Each row is a point on a tangle of strands that fork, close into loops and nearly touch. The rows are in no order.
(in the rows, 128 means zero)
Two points are linked if the straight distance between their rows is under 153.
lif: [136 107 102 169 125 171 128 132 106 127  90 200 141 199 124 143 121 174
 196  94 163  83 134  93 137  76 157 143 160 116 153 107]
banut: [138 201 152 103 144 100 139 123 141 126 122  96  99 124 164 100 109 122
  78 141 217  98  94 202  89 139  83 132 113 158  84 143]
balam: [130 191 120 150 129 113 149 104 147 116 109 137  96 102  97  85  84 111
 145 103 136 100 176 106 142  96 173 122 101 129 144 145]
zug: [ 94 200 135 113  92 143  87 125 158 146 158 113 108 167 139  82 138 120
 114 133 142  91 136 115 131 108 154 130  84  94 126  94]
bezoz: [104  33  80 131 127 100 113  84 144  63  98 100 147 115 138 162 134 173
 132 118 130 115 134 105 106 158 132 154 159 157 109 104]
Peba: [139 155  64 122 144 133 135  81 138 120 129 209 146 144  94 131 137 126
 159 118 110 127  98 141  94 116 183 148 118 138 149 154]
lil: [116 180 111 111 187 133 131  91 140 120 114 186 133 186  70 115 166 108
 140 129 166 112 105 134  74 127 152 169 130 128 161 155]
gire: [147  71 108 161 135 189 110 115 102 137 101 178 160 178 157 135 111 161
 187  65 121  55 138  70 135 124 140 106 136 145 158  83]
devid: [166 189 138 139 149 102 176 121 151 149 123 114  98  99  97 116  90  74
 126  86 117 144 187 118 114  69 137  95 126 131 121 162]
Kome: [115 224 145 113 104 121 116 121  57 159 156 123 124 150 165 120 158 133
 111 177 137 175 102 167 151 119 172  82  95 147 129 176]
romar: [122 106 123 116 152 104 136 119 150 110 152 166 161 117 114 133 189 124
 164 118  80 142 112  98 110 149 109 161 175 109 141 144]
vep: [144  35 160 122 147 195 151 149  93 110 114 120 165 120 125 167 172  99
 126 151 120 159 120 148 111 172  80 115 134 140 147 141]
nebug: [124  86 119 119  95 131  98 171 143  87 146 148 102 149 123 115 116 143
 120  56  94  98 156  62 161 179 138 120 145 149 127  64]
neli: [138  25  98 160 152 162 137 202 132 132 162 177 146 150 127 107 135 127
 168  67 112 149 105 101 157 143 188 136 143 121 122  83]
vogil: [ 88 167 126 141 134  88  88 133 148 157 108  70  94 127 140 166 133 199
 135 191 128 131 152 117 146 103 106 160 164  92 131 121]
sukin: [174 138 140 105  93 118 145 171 188 188 166 138  95  94 127 175  38  95
  80  80  76 160 105  98 145 175 109  96 135 145 130 129]
buze: [ 93 177 159 120 125 138 101 136 132 132 100  89 108 142 121 129 139 163
 167 170 206 119 161 140  95 124  74 168 103 129 123 149]
Fikid: [138 166 143 153  71 130 117 129  44 169 145 178 144 139  98 191 129 155
 130 144  98 169 178 138 157 139 128 105 147 163 203 128]
sodu: [ 95  53 135 128 119 164 111 146 114 156 137 120 105 149 128 102 143 134
 133 115 177  92 135 112 169 126 191 102 103  79 140  88]
bozag: [121  85 134 110 113 110 116 128 191 202 164  99 103  47 174 117  95 134
  77 142  98 145  92 121 134 137 118 139 149 115  74 109]
saf: [136 130 149 181 122 151 126  88 166 150 125 183 127  97  79 141 140  90
 161 101  94 108 179  66 135  97 102 117 141 118 155 128]
fekem: [133 109 108 141 187 137 122 113 139 162 116 124 106 144 126 143 161 127
  89 128 151 121 104 111 105 105  93 168 152  74 138 140]
sala: [110 136 114  98 142  99  93  80 156 137 145  91 109  73 161 148 104 154
  30 168  74 132 129 134 101 104 139 121 172 128 129  90]
Getuf: [146 221 139 146 143  85 141 110 124 155 140 111 131 133 118 123 127  90
 149 120 161 189 167 167  98  55 133 116 107 142 103 145]
mapu: [114 106 124 191  67 132  89 129  48 135 130 173 159 196 107 156 196 165
 179 154 146 114 138 118 148  90 185 120 152 135 143 106]
rotin: [146 133 130  98 119  79 167 128 169 129 134 156  65 140 132 100  97  93
 100  88 140 138  89 122 139 163 133 132 143 128 110 161]
zuvi: [147 119 102 148 131 139 131  77 179 128  97 146 132 130 160 105  85  86
 110 121 167  76 100 152  67 122  83 153 109 127  91 139]
fepe: [113  79 115 146 136 172 115 120  52  98 152 130 160 202 161  95 146 149
 144  95 135  97 120 186 119 117  98 112  94 151 131 109]
Pez: [142 117 165  59  92 164 121 129  88 110 145 123 128 158 137 151 136 131
 119 173 184 122 111 183 105 143  75 112  99 155 109 118]
led: [111  70  81 163 119 113 119 106  85  95 153 155 141 142 150 104 150 150
 120  89 118 119  97 201 126 149 156 114 111 145 124 118]
ket: [115 122 113 139  95 168 110 155 153 170 156 120 101 155 137  81 100 111
  92 107 125  87 111 103 168 124 178 123  86  92 119  83]
Fik: [144  76 104 152 101 121 122 107 125 128  96 140  96 119 148 151 105 127
  74 115 111  96 111 113 167 173 121 117 120 114 146 125]
Lered: [ 74 147 142 172  64 146  87 164 134 134 137 120 145 165 112 124 131 177
 177 135 119  97 173  93 175 112 136 156 116 118 138  78]
musut: [162  97 122 145 111 112 145  75 179 162 154 190 132  80  68 173 112  81
 129 102  80 121 131  75 136 116 145 106 165 133 160 124]
Lel: [165 185 137 134  96 108 151  93  79 175 131 158 143  92  86 182 102 139
 145 130 103 157 182 120 146  90 136  91 132 139 185 148]
fomog: [151 104  89 138 100 135 154  94 168 121  82 176 135 153 159 130  88 113
 161 116 170 106  88 160 146 152 101 144 115 130 101 127]
rako: [108 118 120 127 145 109 139  59 160 168 116 148 146  94  91 133 167  98
 175 165 183 119 136 107 114 113 133 144 142  82 133 144]
peb: [115 162 133 158  93  77 114  77 134 154 130 151 110 132 115 138 202  98
 145 155 172 130 153 113 152  99 161 145 140  83 129 121]
runov: [114 164 132  95 118 154 122 112 105 120 145 126 211 134  99 119 161 113
 147 154  64 126 163  88 137 122 135 126 112 137 152 108]
Rif: [ 99 106  68 153 175  89  84 108 164 154 141  93  90  58 138 128  85 176
 101 160  58 150 131 121 138  79 127 140 180 124 109  99]
losof: [143 133 121 154  74 148 132 122 165 118  76 179 137 127 135 139  78 141
 185 103 120 100 122 108 150 142  97 152 117 142 141 133]
Guf: [161  40 122 128 153 171 167 136 148 138 126 150 179 150 155  95  97 103
 137  66  71 115 106 113 129 131  80 114 127 127 125 114]
lisig: [128  44 144 155 163 193 110 132  79  89 112 106 150 148 180 106 145 155
 149 108 137  88 130 154 100 149  51 109 115 144 116 127]
zik: [107 104 134 120 141 142 113 182  51 118 112  87 123 178 164 113 143 207
 150 138 144  91 130 129 148 127  85 125 122 101 152 159]
kopif: [182 161 145 181  80 157 125 197 111 157 149 162 134 122 135 165 124 128
 173 114 107 150 137  92 146 116 139 133 135 128 133 114]
fiv: [126 116 151  83 135 102 133 145  87 109 157 150 153 120 116 100 207 102
 194 145 124 157 120 127  81 126 136 148 154 129 122 142]
tomop: [126 137 146 120 125 114 153 110 122 112 134 137  74 143 139  90 106 133
  84 104 199 118 129 228 116 165  94 120 102 151 122 139]
zaze: [146 158 120 134  54 149 120 115  95 126  92 138 120 147 147 175  91 163
 158 145 134 121 140 155 146 134  94 109 106 152 151 147]
redel: [136 141 162 191  96 107 135 157 188 117 127 131  91 102 100 154 158  76
 113 113 119 146 169 101 166 151 142 144 124 106 117 139]
rek: [127 163 138  96 145  70 135 134 185 118 117  62 160  89 156  95  97 115
 107 146 113 159 153 115 149 115  96 143 158 108  99  85]
Tal: [103 159 128  51 133 116 118  98 156  98 128  74 116  98 110 120  87 136
 108 163 168 119 142 148  76 115 153 134 113 161  96 105]
mupa: [126 178 175  78 125 120 113 140 183 142 176 138  93 136 100  87 151  95
 153 104 133 125 130  79 132 112 153 133 134 107 127 118]
vugo: [131 152 109 102 196 126 156 169 140  80 109 101 135 139 102  58  98 108
 124 110 153 117 136 117 107 126 141 150 113 117 112 143]
zirek: [137 208 137 165 181 110 136 125 121 174 123  83 133 109 146 126 144 130
 123 142 132 178 133 141 117  64 119 119 103  88 135 177]
tet: [ 79 118  79 139 198  93 133 112 118 126  81  97 137 115 106 115  99 190
 137 136 176  99 144 148 110 136 111 163 128 114 162 153]
sogus: [102 135  80 126 214 119 153 105 138 145 100 122 143  82  67 124 120 174
 131 142 130 133 133 113 133 135 151 136 129 100 162 173]
Pari: [140 114 133  89 109 152 106 127  78  90 142 104 182 197 128 121 180 101
 124 149 128 109 133 104 142 128 135 120 123 114 143  96]
zin: [141 152 156 136 112 133 100 162 112 107 129  88  80 129 161 124 180 106
  95 156 158 109 108 153 128 160  90 121 114 109  94 161]
mazu: [123  54  96 137 110 126 115  66 134  98 118 159 117 171 143 134 163 107
  99  90 140  76 106 137 134 166 166 104 123 131 128 100]
Nar: [121 186 162 116 137 140 131 145 141 146  92 132 114 109 121 172 164 143
 173 168 194 149 132 105 120 140  90 164 138 137 134 205]
levig: [147 180 136 115  65  77 152  67 127 131 136 158 133 116 143 131 154  79
 143 137 143 143 117 140 151 128 149 103 129 116 122 130]
volo: [107 153 172  98 117 167 135 126  68 145 148 151 205 151 105 139 199  96
 135 185  93 189 127 128 120 133 106 136  96 162 143 140]
nep: [ 98 115 150 180  75 145  86 141  26 118 145 119  98 172 138 154 165 128
 104 164 124 112 145 161 142 149 107  89  88 154 153 173]
lodot: [125 134 149  59 139 143 123 130 161 117 109  93  98 124 108 141 108 151
 129 141 196 132 164 114  82 117  98 154 132 139 125 119]
Rata: [100  88 116 126 117  77 115 114  93 115 109 160 134 141 156 142 160 205
 168 107 120  90 117  94 180 167 144 131 178 106 160 125]
Zon: [126 186 115 176 115  69 105 148 144 113  85 105 117 143 151 147 131 151
 151 150 139 148 145 123 175 111 118 173 170  97 113 129]
gela: [ 73 135  95 161  92 148  95  98  86 125  84 137 145 191 150 122 132 188
 132 149 129  50 117 138 167 140 137 120  93 127 161 158]
Velu: [138  82 138 145 125 177 146 178 134 116 140 108 123  78 143 122  95 114
  96 126 108 128 105 170 104 162 112 116  76 148  87 148]
fur: [144  84  71 121 178 161 155 173 129 100 115 109 141 169 142  95 100 130
 143 103 143 126  99 117 123 103 139 157 112 111  95 120]
toku: [193 172 120  94 114  82 139 140 109  64  89 116 119 151 131 145  96  99
 133 130 121 148 142 118 140 104 101 121 157 144 123 127]
soset: [155 153 113 161 139 123 107 207 109 141 141  71  91 141 149 156 114 136
  73 151  87 189 103 128 160 106 160 118 136 104 117 109]
Nadan: [ 86  75 123 117 179 192 128 167 126 123 120 146 168 131 114 112 164 144
 164 123 117 102 113  81 135 164 154 143 107 120 145 138]
gade: [106  88 100 164 113 122 137 119 185 123 130 160 113 159  71 111 126  93
 127  93 151 145 163 127 146 113 179 146 128 118 106  79]
Zel: [107 132 143  77 100 154 106 160  59  90 133  84 137 103 122 122 143 152
 137 177 118 132 164 106 129 135 180  98  90 152 126 136]
zotot: [127 160 155 163 107 141 107 158 154 204 161 110  60  43 144 144  86 144
  97 107  99 149 139 134 131 132 124  96  86 132 122 144]
sugi: [ 98 122 108 143 188  79 160 139 152  99 119 144 170  71  80 101 146 127
 175 131 110 160 131 135 115 154 147 168 150 130 137 156]
Ruga: [145 194 145 121  87 161 144  96 164 146 129 119 165 113 159 163 127 105
 112 137 143 162 100 172 147 162 107 110  59 157 102 166]
bav: [152 146 127  81 142 167 127 154  59  80 122 113 116 212 104  97 116 120
 149 126 204 108 154 166 123  96 121 122  94 145 131 127]
Mis: [130  58  79 114  93  85 123  99  92  75  84 140 130 126 150 164 116 199
 156 107 125 116 135 108 159 164 147 111 166 160 125 114]
supo: [124 133 107  87 164  80 165  84 146 159 141 114 164  75 167 117  98 125
  60 154 125 132  52 182  85 125 103 134 151 142  95 132]
Gatur: [151 210 141 154 113  92 110 134 136 171 134 114  67  83 153 157  80 130
 100 129  87 163 147 116 171 142 152  65 142 122 146 153]
Kar: [137  89 110  85  81  99 161  89 167 132 150 174 161  96 103 139 109  83
 145 111  89 119 103  92 142 147 180 112 142 131 136 109]
bulin: [123 108 136 113 122 106 144 155 120 151 140 136  99  95 117 111  74 176
 140  86 116 136 157 115 148 133 112 114 133 118 149 112]
mirir: [182 202 149 172  89 131 119 141 110 181 144 167 132  99 103 169 103 149
 166 128  86 147 176  63 151  70 147 129 170 130 143 112]
selu: [172 145 105  79 128 141 155 105 140 131  80 118 177 131 151 157  84 103
  99 130  83 104 107  72 138 117  94 120 126  97 147 129]
fabi: [132 123 160  88 144  85 138 180 181 172 169  99  71  78 159 133 111 125
  87 118  98 183 110 100 122 132 110 138 176 114  99 135]
reluz: [ 89  72 110 135 143 116 102 111 105  71 129  92  98 144 132  75 145 132
 111 124 186  88 151 148  87 123 176 126 108 133 109 106]
vukib: [152 158 107 121 105 144  93 173 139  97 144 165  70 153 109 151  94 150
 103  84  81 125 115  90 145 159 153 123 140 153 156 122]
Kod: [128  86  71 142 146  81 148 111 158 124 131 142 123  87 125 114  66 136
 120  97 105 168 112 158 107 117 128 149 133 165 100 140]
vipim: [118  50 140 122 130 132 124 126 161  83 137 143 107 157 135 108 113 122
 162  61 141 102 151 117 112 155  89 132 140 159 117  82]
tuz: [119 125 121 118 173 116 142 160  70  73 103  95 177 153 143 116 146 186
 158 120  93 124 139 104 148 142 104 151 156 131 155 150]
Munuz: [119 175 147 152 147 114 119 149 130 158 115 146 122  90 141 146 162 154
 215 150 143 116 123  94 124 108  99 167 149  87 142 182]
Guk: [160  56 120 149 144 155 144 192  83  68 147 187 149 186 113  87 132 137
 176  71 142 138 131 133 178 147 191 112 139 156 107  86]
bofi: [116  74 139 131 175 104 149 106 147 119 134 136  95 154 128  83 120 120
  91  91 194 103 108 203  71 178  68 152 140 140 123 145]
Peg: [156  61  85 141 102  90 100 146 107 116 130 105  80 131 159 141 131 125
  92 116 102 123 111 101 143 121 158 127 165 106 115 100]
nobe: [133  46 129 102  73 127 151  97 217 108 144 146 150 132 125 142  87  69
  98 108 103 107  88  98 120 165 126 111 141 144  94 102]
vemev: [135 151 140  79 158  96 142 112 201 169 109 115 104 111 111 146  96 134
 122 133 201 159 118 130 105 122  94 170 151 129 110 132]
Ritus: [111 140 156  93 156  92 153 137 149  54 138 105 108 134  92  59 148  62
 117 104 172 112 146 146  97 172 135 114 118 150 117 157]
gugif: [161 121  74 127 120 170 127 123 151 154 145 180 127 128 111 170 126 122
 140 130  94 166  63 131  71  95 149 143 122 146 128 134]
derem: [ 97  66 146 130 193 184 123 127 148 119  88 153 172 124 122 105 156 116
 208 127 148  97 117 119  84 149 104 144 125 118 140 153]
ros: [154 118 116  94 175 155 180 111 171 150 101 127 165 131 118 113  62 114
 111  94  99 114 112  94 122 111  60 132 132 108 147 151]
Motos: [ 70 176 161 149 113 139  92 142  81 138 133  86 110 156 142 125 177 155
  80 174 128 113 138 141 138 165  97 130  94 116 135 168]
dad: [131 117 102 164 111  83 160 137 110 130 115 162 111 107 107 147 107 173
 138  99 121 173 161 153 183 164 143 140 154 143 179 131]
Pibup: [122 237 121 147 125 111  69 124 167 152 148 142  92  99 185 132  92 164
 176 131  90 139  96 123 116  89 120 128 125 138 102 139]
gobiz: [111 168 118 156 164 120 147  80 187 145 101 127 122  72 133 152 126 118
 103 131 121 126 101 134 118 143 100 140 111 128 114 201]
kag: [130  83 122 135 184 162 133  97 138  87  98 166 122 176 115 133 132 114
 115 107 176 104  90 208  98 194  82 140 133 137 148 132]
Tem: [149 115  80 120 125  82 111 120  98 126 121 110 129 121 155 132  99 138
 123 156  81 128 121  85 137  56 191 105 168  90 124  99]
taz: [185 154 121 125  87  93 146 128 155  96  84 120 111 119 143 191 121 103
 156 165 140 169 128 116 155 100 110 170 173 135  94 117]
Gon: [124 154 156 160  97 110 113 152  63 199 177 147 124 139 112 170 188 155
 131 160 103 178 133 128 155 124 156 121 145 104 168 151]
luz: [121 106 130 145 132 186 112 137 106  67  96 117 105 180 111  67 129 113
 142 119 191  75 171 160 115 136 138  97  73 138 126 129]
todu: [117 110 123 171 105 172  98 146 104 140 139  77 155 152 165 144 138 147
  89 125 109 115 127 138 130 109  72 139  88 109 118  76]
godom: [144  96  74 108 134 131 101  88 167 153 159 145 105 120 139 146 116 122
  79 141  89 125  63  99  84  79 162 146 127 132  98 104]
Zime: [102  69 131 150 128 174 102 174 101 104 111  64 116 164 180 131 132 191
 103 137 148  84 130 127 118 125  74 141 115 123 112 121]
dun: [129  85 175 127 164 211 130 189  86  95 111 185 148 151  93 129 165 125
 178 118 121 125 131 113 150 188 156 114 125 149 162 150]
zube: [158 138 104 156 116 141 100 150  84 147 110 104 159 119 118 173 141 148
 143 180  79 130 116  73 128  58 172 112 140 100 141 135]
difi: [135  79 169  98  98 108 154 106 209  87 133 116 134 144 113 116  76  74
 132  92 130  84 142 108 108 147  77 123 154 142 107 114]
Taza: [127 162 136  88 105 150 129 128  51 117 124 138 140 211  91 129 155 125
 125 156 178 138 161 133 155 110 157 115 104 142 158 128]
pob: [173 161 167 116 114 146 168 142 176 103 126 112 129 138 114 167 113  64
 106 117 161 175 126 164 146 156  96 127 102 161  98 156]
naso: [ 98 132 157 107 150 117 137  68 150 101 125 131 113 102  80 104 148  75
  86 131 167  94 146 148  56 158 141  96 119 152 136 174]
zaka: [117 121 134 200  96  92 139 114 122 120 119 127 119 126  76 109 178  86
 129 121 132 140 194 127 162 119 178 127 125 111 141 110]
goso: [108 107 137 121 132 176 163 137 170 120 150 168 135 150  57 124 127  85
 145 112 158 166 149 155 118 142 169 134 102 154 129  95]
gak: [144  56 158  94  99 124 169 121  92 149 148 102 150 110 134 157 148 125
  97 131 136 169 137 158 137 161  76 121 137 107 141 104]
tuvi: [146 107 121 181 133 174 140 170 118 107 128 102  82 131 139 112 148  93
  76 142 156 120  77 176 133 150 132 112  81 128  74 154]
zome: [125 116 106 140 142 133 102 115 122 141 119 100 174 167 149 174 175 147
  92 156  96 131  99 122 131 108  89 174 151  88 147 104]
zamod: [139 170 139 112 124 145 122 131 108 151 182  96 139  86 190 111 104 120
  94 137  77 149 100 170  98  97 130  92  96 133  96 123]
Mor: [144 196 142  96 134  32 134  62 184 145 133 140  98 113 144 123 129  78
 101 121 151 128 103 132 126 143 141 114 157 105 120 159]
Kenom: [130  79  92 141 151 188 127 179 116 140 113 157 109 186 140 118  95 167
 174 111 175 114  95 131 120  81 136 151 120 109 132 137]
funi: [155 144 136 141 128 106 110 217 163 143 159  89  88  90 132 135  88 127
 112 115  65 207 136  98 150 120 144 146 164 143  95  90]
Zabi: [132 157  93 178 140 117 125 186 106 153 165 121 129 178 127 128 134 152
 102 115  84 173 105 134 187 115 163 143 141  79 145  99]
Guv: [ 97 140 126  87 112 102  82 142  49  61 135  70 121 123 157 127 164 167
 120 185  88 142 137 155 103 134 142 104 127 165 125 138]
Vaze: [169 136 156  76 114 137 171 162 179 142 147 163  76 100 119 142  67  99
 101  92 100 147  89 108 103 171 126 104 135 178 132 176]
Miko: [128  83 140 127 185 153 143 112 134  56  68 192 148 193  97 104 147  84
 180 103 190 107 115 171 135 185 145 129 140 148 149 144]
zaku: [112 101 148 169 175 142 151 113  71 139  84 156 152 156 104 106 161 123
 162 120 146 113 185 112 140  87 131 108 130  99 192 172]
midu: [126 112 124 180  81 116 119 148  36 155 145 109 106 119 146 155 157 147
 129 167 107 149 128 155 115 111 125  92 122 126 145 167]
medo: [ 84 160 133 212  96 146  98 149 111 127 106 137 148 184 125 113 154 159
 156 133 142  81 161 136 193 144 109 151  96 123 154 145]
laf: [104 100 110 115 151 115 127  84 104 177 153  77 136 112 151  92 101 153
  55 104 129  86 152 150 125  74 122 100 121  87 135  79]
sed: [ 96 123 151 126 119 153 120 117  95  95 130 186 179 150  83 116 168 154
 182 114 113 114 188  86 131 129 149 153 141 165 164 103]
Por: [128 111 114 127 194 104 105 119 120 119 111 100 138 145 153 117 153 128
 106 135 172  97  96 145  37 107  73 174 154  94 120 137]
sobe: [134 163 112 141 185  54 121  95 162 150 124 114 110  63 132 139 108 127
 124 142  47 167 154 109 155  76 106 112 191 107 153 111]
zafez: [126 198 159  95 117 137 126 135  94 138 159 131 159 127 139 153 206  89
 126 169 111 182  89 111 105 135 147 115  95 151 121 179]
vonof: [106 207 160 165 134 137 131 140 140 144 144 169 148 118 106 104 161 139
 185 121 107 137 161 119 128 137  79 158 105 127 135 157]
mariv: [117 129 130 113 142 114 128 172  52 126 183 155 120 151 115  84 177 138
 163 113 126 137 120 122 117 112 185 117 138 105 149 139]
Fepos: [125  42 104 133 143 132 158 134 158 116 127 113 136  70 147 127  81 141
  92 111  78 129  82 146 113 167 114 137 125 165  92 135]
zol: [132  86 160 169  80 143 120 139  87 184 138 111  93 124 131 125 158 119
 128 133 151 114 162  93 161 111 165  81 120  56 168 113]
Doki: [170 181 120 135 104 117 150 132 105  89  69  65 139 126 148 148  88 110
  87 180 117 140 147 130 166 110 146 100 114 118 122 128]
rodis: [125  80 131 154 184 114 146 100  91 100  83 182 142 184  91  88 159 119
 163  95 179 104 164 130 137 135 155 119 156 114 175 128]
pema: [128 196 127  99 171  84 114 120 213 153 112  75 118 108 163 140 110 128
  99 172 174 161 102 124 126 129 108 170 147 106  69 103]
kem: [109  91  70  99 163 115 104 125 120 135 148 125 119  90 129 126 126 167
 124 150  65 108  86  76 103 106 185 115 140 114 135 134]
sos: [154 114 162 135 152 143 179 144 124 137 137 194 182 112  88 155 166 124
 170 122  85 174 112 105 151 150 111 151 172 130 164 149]
Bogan: [112  85  78 157 141  75 117  73 149  84 110 119 147  89 106 131  99 136
 126 113  82 113 154 117 114 113 120 138 153 156 125 108]
losam: [128 147 184 111 107 149 111 147 130 170 194 138 113 122  78 132 182  95
 139 123 115 168 167  91 108 124 158 112 133 127 136 102]
puv: [136  97 107  76 166  77 160 101 126 114 154 100 182 101 138 110 126 109
 110 136  82 144  92 138  64  91 113 142 157 122 104 120]
gumun: [ 74 120 151 139 109 179 110 111 149 147 119 106  84 130  80 145 142 143
  97 143 170 114 179 148 122 146 153 137  75 143 153 125]
ves: [141 109 115 111 129 127 118 174  81  75 132 173 106 185 116 108 166 156
 186 116 175 112 110 139 151 136 183 136 149 142 119 123]
kupam: [126  25 152 124 210 184 129 143 140  80  96 149 169 167 133 101 151  89
 205 102 183 101  95 147 120 166 133 132 151 140 111 114]
Vup: [127 112 141 186 101 160 124 135 188 119 121 130 126 114 117 142 174  96
 145 138 141 150 129 129 125 131 102 172 105 115  89 132]
Nagut: [101  77 150  84 105 131 180 120 181 124 149 136 118 119  72 121 125  81
 109 118 157 154 118 166 126 188 184 113 114 146 119 123]
vigad: [140 179 108 175 177 100 163 146 145 148  83  96 122 136 127 125 114 137
 156 130 171 155 143 136 165  98 125 153 116  92 128 163]
fum: [140  40 107 132 155 176 152  95 139 157 111 153 197 155 163  89 102 122
 161  66 119  78 125  79 156 119 125  99 124 102 144  89]
doro: [114 107 141 102  97 116 144  84 228 162 157 112 142  71 134 117 110  76
  74 131  89  90  96 111 104 138 117 115 125 115  81 119]
denef: [129 223 104 156 118 111 101 170 133 151 132 152 103 109 167 108  67 196
 171 131  74 117 118 100 160 109 145 128 141 124 140 141]
Sati: [130  61 129 148 100 135 125 102 186 157 112 126 137  80 113 164 161  85
 155 162 140 125 125  84 133 122 128 128 136 102 105 122]
pap: [ 81 146 125 138 153 125  93 144 154 177 140  93 128 104 126 148 145 157
 121 173 108 127 149  81 181 104 145 148 145  74 132 102]
gofo: [162 150 132 138 127 134 152 168  80 100 133 170 116 207  89 146 169 148
 163 132 159 166 140 165 155 115 141 146 158 140 153 122]
fadef: [167 110 130 135  92 168 125 188  99 131 154 136 127 129 142 120 130 100
 153 115 102 135 110 129 135 147 123 116 108 125 116 119]
Gozu: [ 86 153 124  80  86 152 122 106 129 100 129 104 127 106 101 133 116 149
 109 161 135 138 149 137 134 145 185 116  76 175 129 113]
Rozop: [116 202 107 136 131  70  84  89 179 100 140 138 103  99 127 130 117 117
 161 120 117 146 129 136  81 103 118 155 139 158 104 130]
tis: [117 178 146 132 194  86 138  85 194 171 138  78 127  58 142 135 111 113
 110 129 101 162 161 124 148  84  73 108 158 103 112 126]
mak: [120  60 173  83 145  95 187 121 136 123 109  80 160  90 137 106 127 110
  76 141 179 134 132 173 110 162  79 129 142 118 108 115]
bepe: [138 124 125 157 124 163 156 184  82 143 132 172 168 194  96 137 144 171
 131 119 114 138 115 137 193 144 145 150 130 117 172 111]
gabef: [110 111 144 173 114 124 108 140  40  90 146 169 181 192 101 118 199 171
 172 108  95 124 172  77 140  95 168 131 180 154 151  99]
pudot: [154 151 141  94 105  68 138 144  98 136 143  94 112  74 209  74  73 131
 120 131 120 136 104 167 129 126 114  85 137 120  84 129]
Rodi: [116 156 129 150 141 135 116 155 130 155 123  90 147  73 126 181 171 138
 115 187  72 160 124  69 155 127 159 124 111 109 134 158]
zilu: [130 171 112  88 130  75 134  94 172 124 114 108 130  87 177 119 102 117
  64 162 178  91  55 190  89 165 112 160 132 165  64 123]
Labe: [119 163  98 122  86 111 103  81  93 117  76 140 123 131 149 136 101 171
 156 169 150  91 121 131 133 117 160 118  96 130 150 160]
pufe: [163 121 155 132  82 132 129 177 116 158 144 112 133  90 119 177  76  88
  94  91  81 135 168  87 154 204 112  88 124 135 143 109]
gofes: [170  98  97  92 118 181 126 145 125 116 148 149 117 166 110 183 157 118
 145 152 158 171  75 154  81  96 144 160 125 145  97 121]
zave: [109 107 114 105 120  91 140 138  97 146 135  93 111  98 158  85  89 171
  95 125 147 121 134 172 131 112 140 129 127 115 116 103]
vutor: [109 166 118 123 138 116 111 105 157 148 119  80 110  84 183 124  67 170
   4 165 102  85 118 163 147 120 116 123 149 131 115  75]
vuf: [116  91 165 104 137 152 138  83 116 147 148 137 129 133 120  99 164  83
 127 124 162 114 135 176  53 117 115 113 109 132 135 139]
banev: [ 95  85 141 110 159 152 133  75 116 150 135  98 142 116 138  75 114 121
 100 109 156  65 151 135  77 103  93 110 107  99 137 112]
pid: [112 105 150  91 118 200 113 135 124 103 145 120 134 147 150  99 144 124
  97 142 186  64  99 174 100 145 100 139  78 144  69  88]
dor: [141 155 188  93 103 152 124 165  99 175 167  81 112 111 119 131 138 115
  92 131 125 154 177 124 122 117 110  91 112 122 142 116]
Lup: [152 110 110  93 128 177 136  96 127  89 114 103 152 145 147 113  86 110
  70 126 161  67 110 172  75 106 101 135  88 162  81  94]
vifi: [156 102 152  95 112 123 189 129 177 109 104  83 136  95 135 153  81  77
  89 152 181 131 108 170 131 159  81 129 120 152  80 150]
sop: [166 195 137 115 127 137 123  99  89 116  98 109 162 162 166 110 134 108
 116 142 108  83 127 104 131 116  70 129 116  95 149 155]
tapin: [149 207 113 113 136 113 110 132 159 130 121 126  65 121 139 147  63 153
  76 112  87 164 119 132 149 146 159  99 135 177 136 129]
pala: [148  71 175 147 137 187 160 152  93  98  97 191 190 134  88 147 161 103
 181 131  98 157 129 142 133 166  90 124 144 163 159 152]
tiri: [143 186 176  93 108 114 112 163 115 119 153  86  74 150 153 127 146 110
 109 131 158 164 131 148 149 122 114 126 132 118 103 117]
Zus: [153 210 126 105 115 109 133  84 160 126 147 143 147 139 104 158 118 102
 157 112 136 201 148 160  88  84 120 141 120 186 122 118]
ledu: [121 155 148 138 133 172 128 105 134 173 125 134 106  68 115 160 122 146
  95 123 108 134 134 131 100 144  89  99  97 139 150 191]
Bidu: [ 80 174 150 146 123 114 101 154 131 113 179 139 130  91 126  93 147 156
 154 107  58 131 143 124 141 160 137 142 115 144 139 111]
Mit: [108 217 115 107 138  91 104  93 114 132 115 104 126 109 152 141 141 140
 129 196 124 133 105 135 125 119 197 110 121 125 126 168]
zudu: [115 154 127 118  88 111 105 114 151 144 188 135 147  74 140 118  82 132
 142 119  54 145 126 137 110 127 131 110 103 152 115  86]

A fork is a point with three links, a tip a point with one. Leave the first point through the second and follow the links. Name the first fork or tip that comes.
sop / selu -> zave
zin / tiri -> zol
zave / laf -> sop
nobe / doro -> gofo
gobiz / ledu -> nobe
kopif / mirir -> zin
pudot / zamod -> lodot

A piece is two or more points that can be reached from each other along the links. Count, over all rows, the pieces, the separate loops (a circle has one, a figure eight two, a Y none), the forks (points with three links) and the tips (points with one).
pieces -> 5
loops -> 2
forks -> 21
tips -> 27

How many points has the smallest loop of links through each point below? Write - if it is on no loop.
midu -> 12
rako -> 6
gak -> -
Gozu -> -
Rodi -> -
